Each row is a point on a tangle of strands that fork and nearly touch. The rows are in no order.
In the rows, 128 means zero.
Points whose rows are less than 106 apart are linked; no others are. Some points are linked to none.
ledi: [109 166  78 162 158 144 109 111 137 140 113  90  97 147 147 160  61 117
 120 117 158]
dep: [ 86 175  72 120 161 105 195 130 151 105  94 139  93 175  98 181 157 123
 126 115 151]
Vib: [130  89 107 115 137 119 127 141 131  97 164  69 136 115 174 113 154 121
 113 117 131]
lofet: [163 117 150 140 119 141  71 120  64 173 120 130 139 164  95 133 126 174
 184 146  96]
dob: [145 128 128  53 185  53 139 131 115  92 150 177 151 107  91 131 123 113
 100 142 129]
talu: [101 171 143 197 126 151 101 106 157 142 134 114  97 110 136  89 122 145
 142 121  86]
kevu: [148  81 188 122  70 164 122 165 123 126 122 128 170 139 137  98 102 102
  91 155 129]
tudo: [153 162 172  94 126 126  90 147 129  83 153 137 189 143  84 145 168 157
 166  95 115]
Lofon: [116 147  93 104 173  99 128 116 111 128 149  90 151 118 147 125  89  70
  80 140 162]
dizev: [172 117 148 129 109 145  74 137  59 168 137 102 172 150 122 135 124 141
 153 126 146]
dosi: [ 68 130  84 162 163 135 153 144 112 130 111  88  64 148 177 140 139 143
 127 111 137]
resa: [131 108 161 140  82 153 133 130  85 189 108 147 157  96 158 105 137  92
 110 159 154]
vira: [125  99 112 149  94 159 159 144 142 109 121 134  91 162 147 133 143 150
 147 100 131]
fepo: [137 147 111 171  97 159 140 112 192 130 120 167  88 160 113 148  92 157
 154  82 153]
Lozo: [139 105 155 127  92 117 135 137  94 142 195 125 130 156 110 109 228 155
 183 101 128]
leseb: [118 170 118 154 149 132  83  93 135 137  96 125 135  64 151 142 155 147
 150 120 124]
pek: [150  94 153 114 135 124  96 144 141 111 150 144 135 136 113 108  75 136
 122 129  98]
laruk: [ 70 171 179 118 134 134 130 146 138 136  87 196 156 117  88 149 109 115
 110 136 100]
Pidis: [130  99 106 139 118 133 163 119 149 112 140  52 108 100 198  87 145 106
  93 149 129]
fad: [197  86 150  85 113  90 136 153 103 109 186 120 172 155  89  90  94  93
  86 147 138]
fekev: [ 77 171 114 100 189 122 101 152 114  84 116 118 154 129 127 173  99 121
 104  98 142]
gote: [162 112 160 103 118 109  98 148 105 126 186 135 159 157  97 124 177 171
 182  97 120]
norak: [164 127 175 102  91 165 105 150  75 130  74 150 176 149  91 150 142 152
 153 171 101]
vebiz: [179 129 115 138  90 137 147 103 175 110 151 121 124 181  98 110 120 119
 161 126 126]
das: [129 184 157 181  93 146 109  97 146 123 149  84 138  86 132  92 227 121
 149 129 113]
Tibup: [148 109 116 157  81 153 163 129 204  92 155 117  94 166 136  97 119 137
 149  98 131]
logus: [177 110 133  99 124 121  90 143 104 143 174 112 186 134 131 125  60 100
  99 115 181]
pogis: [132 196 148 159  88 136 114  92 166 145 135 181 158  81 117 135 180 128
 152  72 169]
kiro: [154 162 139  83 128 117 115 139 144  51 140 108 192 151  87 149 155 118
 129 116 122]
Bedef: [ 46 133 108 162 149 135 166 149 166 104 114 105  60 140 156 125 139 146
 121 110  97]
vire: [143 104 135 134 147 126 103 110 142 165 171 155 108 122 125 100  39 133
 131 124 101]
rin: [133 136 122 115 153 136  90 148 109 114 137 127 132 163 108 148  65 130
 123 119 126]
rivo: [128 145 106 133 149 127  91 115  65 143 117 111 111 161 109 141 149 152
 168 143  89]
Pav: [ 45 135 119 147 159 121 151 155 152 133 126 158  82 150 129 147 104 145
 117  90 127]
peza: [114 110  76 120 175 116 160 112 156 133  76 114  89 101 165 145  67 110
  89 161 145]
kar: [108 147 116 139 127 155 132 132  60 152  63 143 107 173 110 162 154 156
 166 151 112]
teb: [119 171  93  92 196 111 104 139 116  81 135 127 129 167  79 177  66 125
 113 113 130]
pudag: [ 89 188 150 189 110 157 119 107 164 146  91 157 120 116 110 135 118 129
 130 115 115]
faba: [151 130 159  87 110 100 159 109 131 128 121 192 152 109  78 116 139 100
 118 162 102]
Kal: [ 65 140 161 127 144 115 166 129 136 153 108 180 109 119 109 112 124 103
 107 152  93]
Kufid: [143 161 170 143  92 120 103 104 123 150 176 100 180 100 118  90 197 101
 134 135 125]
taz: [132 136 151 137  66 161 176 136 125 118 122 111 142 159 118  96 169  84
 112 155 123]
mag: [100 136 103 149 150 130 109 135 144 115 163  91 122 109 182 122 137 125
 112  74 162]
Zafus: [132 128 109 126 167 115  94 108 155 101 120 109 128  91 151 140 142 151
 142 113 101]
tema: [ 87 121 115 108 192  87 114 118  91 125 127  91 119  91 156 116 185 132
 139 152  90]
Nirul: [180 156 136 108  99 114 133  88 132 152 144 163 172 124  88 122 130 101
 136 142 124]
sebev: [166 182 137 115  98 118 110  94 161 129 162 150 191 108  99 133 170 111
 145  95 156]
Fupa: [ 74 143  58 111 190 106 176 139 124 129  73 146  72 158 134 191 140 144
 135 112 176]
Dinop: [ 99  88 158 115 125 135 154 151 112 140  98 186  97 132 116 121  93 128
 110 159  87]
susen: [166 114 150 146 115 118  76  97  86 191 129  92 162  87 146  99 139 126
 138 167 112]
vam: [ 90 154 125 108 139 148 123 158 144  72 112 122 153 124 140 156 154 128
 111  90 133]
fibat: [132  59 154 129  80 171 152 163 144 116  98 134 115 142 145  97  84 109
  87 157 116]
Zipiz: [134  87 158  85 109 117 160 145 123 102 124 160 138 112 122 118 161 117
 107 148 113]
nufu: [ 87 115 131 149 144 132 116 134 114 131 127  66 113  67 201 104 208 127
 116 140 128]
foma: [120 181 106 195 158 134  92  81 165 130 106 101  84  69 153 121 136 162
 148 116 102]
sovoz: [114 127 150 162  86 171 129 125 166 129 111 164 111 139 124 123 120 153
 152 102 117]
lide: [ 99 153 102 151 174 102 130  91 125 192 110 124  92  77 167 107 104 122
 119 158 135]
ralu: [126 184  95 195 123 165 109  98 180 147 109  96  90 113 147 143  45 126
 116 112 162]
vizi: [144 132 136 138  96 157 118 115  89 158  60 163 130 134 114 156 132 148
 159 162 117]
Nas: [171 112 110  69 150  88 134 145 139  41 149  95 168 119 108 145 170 128
 118 120 119]
gifed: [104 150  86 113 147  92 228 123 120 135 117 159  82 185  87 146 168 112
 131 141 145]
Nilu: [125 144 121 185  84 164 157 118 153 130 121  84  94 158 144  88 112 118
 124 151 111]
belav: [ 82 113 125 110 160 127 116 151 165  56 119 114 124  93 157 141 161 146
 123 105  92]
fuvol: [130 168 139 154 135 141  56 128  79 147 147 101 161 140 130 130 113 132
 145  98 144]
riru: [136  45 163 111  94 149 155 170 107 113 104 167 108 163 117 105 106 141
 117 155  96]
tipa: [ 93 115 124 136 124 123 179 118 135 127 132  73 100  87 183  83 207 104
 118 177 109]
Dite: [ 67 140 105 131 160 118 162 168 165 125 117 175  83 174  98 177  51 133
  99  99 147]
dubeb: [106 153 115 175 133 153  81 139 113 120 153  91 118 158 144 131 130 145
 145  78 141]
pazu: [138 166 115 180 111 171 100 117 186 122 133 122 107 173 111 148  47 131
 139  97 155]
Kisos: [214 100 122  82 125  95 115 115 123 145 161 165 178 112 102 152 108 143
 138 104 176]
Zuro: [116 154  69 129 200 107  98 105 109 146 139  85 117 121 156 157  63  95
 107 128 169]
Pag: [140  76 144  91 106 144 134 180  73 117 105 128 162 130 139 123 108 100
  76 166 148]
Poto: [ 66 125 100 138 157 131 155 139  74 150  84 134  70 169 132 156 154 142
 148 138 126]
Dimu: [118 139 143 179 105 143 115 115 140 120 150  44 117  80 175  79 212 132
 133 136 108]
Pimon: [160 112 127 111 126 116 119 121 106 145 154 100 180 117 144 104  89  72
  81 157 157]
rebap: [126 119  74  98 145  99 201 154  89 106 132 159  87 195 106 162 143 123
 119 109 182]
basan: [139 129 117 144 141 111 109  98 110 170 148  97 129  97 156 102 111 121
 129 146 120]
delu: [ 99 164 162 139  91 140 150 119 114 151 143 123 147 120 121  98 182  80
 115 154 119]
fave: [164  69 142 139 107 123 116 110 156 148 140 134 115  91 152 100 127 162
 153 129 108]
vube: [140  97 184 145  58 150 139 145 100 159 169 143 134 152 115  89 189 130
 161 125 121]
muza: [229  82 103 123  83 125 136  97 139 165 150 121 143 140 126 118  95 116
 134 146 166]
gimo: [118 155 163  95 135 140 105 146  99 118  85 174 170 126  92 161 117 142
 135 141  99]
Zera: [160 123 144  50 170  66 121 147 127  60 146 151 173  97  96 150 164 148
 116 128 106]
Loro: [136 133 108 167 155 129  87  96 157 155 163 127  68 156 110 118  26 144
 159 117 103]
mep: [204  54 136 116 118  96  99 104 125 165 160 106 157  98 141 119 123 160
 151 123 137]
tolun: [ 88 116  80 119 198  82 180  98 145 164 103 135  69  96 161 114 110 121
 115 169 127]
Vigiv: [175 114 161 124  48 147 156 138 133 130 156 126 165 149 110  97 173  99
 133 131 149]
pip: [104  94 133  73 134 128 171 168 137  73  86 164 136  95 140 158 158 122
 100 137 135]
kuz: [135  67 164 127 109 139 127 125 146 150  98 181 106  95 139 109 117 158
 139 154  78]
Lugu: [ 98 104  68 104 174 113 170 136 148  97  99 130  81 130 148 170 101 131
 110 119 146]
nimeb: [106 109 116  95 132 136 157 171 131  97 115 185 101 168 111 174  88 149
 116 100 152]
Gif: [169 122 186 126  99 116  71 117 106 164 156  91 207  84 120 105 168 124
 133 146 119]
ren: [215  88  98 138 109 115 108  78 136 191 155 100 135  94 164 112  85 137
 135 129 171]
padu: [ 85 120 134  81 144 123 184 169 147  91  83 211 118 121 107 173 128 143
 104 121 137]

Follow the links from the first point to the second, and from the first to the third. Name the last point that the two ways share.
Pidis, ren, dosi: kar
Pimon, Tibup, talu: sovoz
ren, das, Zipiz: kar
taz, pip, Lugu: Kufid
rin, vebiz, logus: sovoz
dosi, gote, gifed: Kufid

A fork is a point with three links, a tip a point with one. Leave the first point through the second and follow the links. Name the first fork or tip that comes.
Zipiz, pip: kar
kar, Poto: pogis
gifed, dep: Kufid
foma, leseb: Loro
Loro, vire: sovoz
Kufid, Gif: rebap
taz, Vigiv: dob
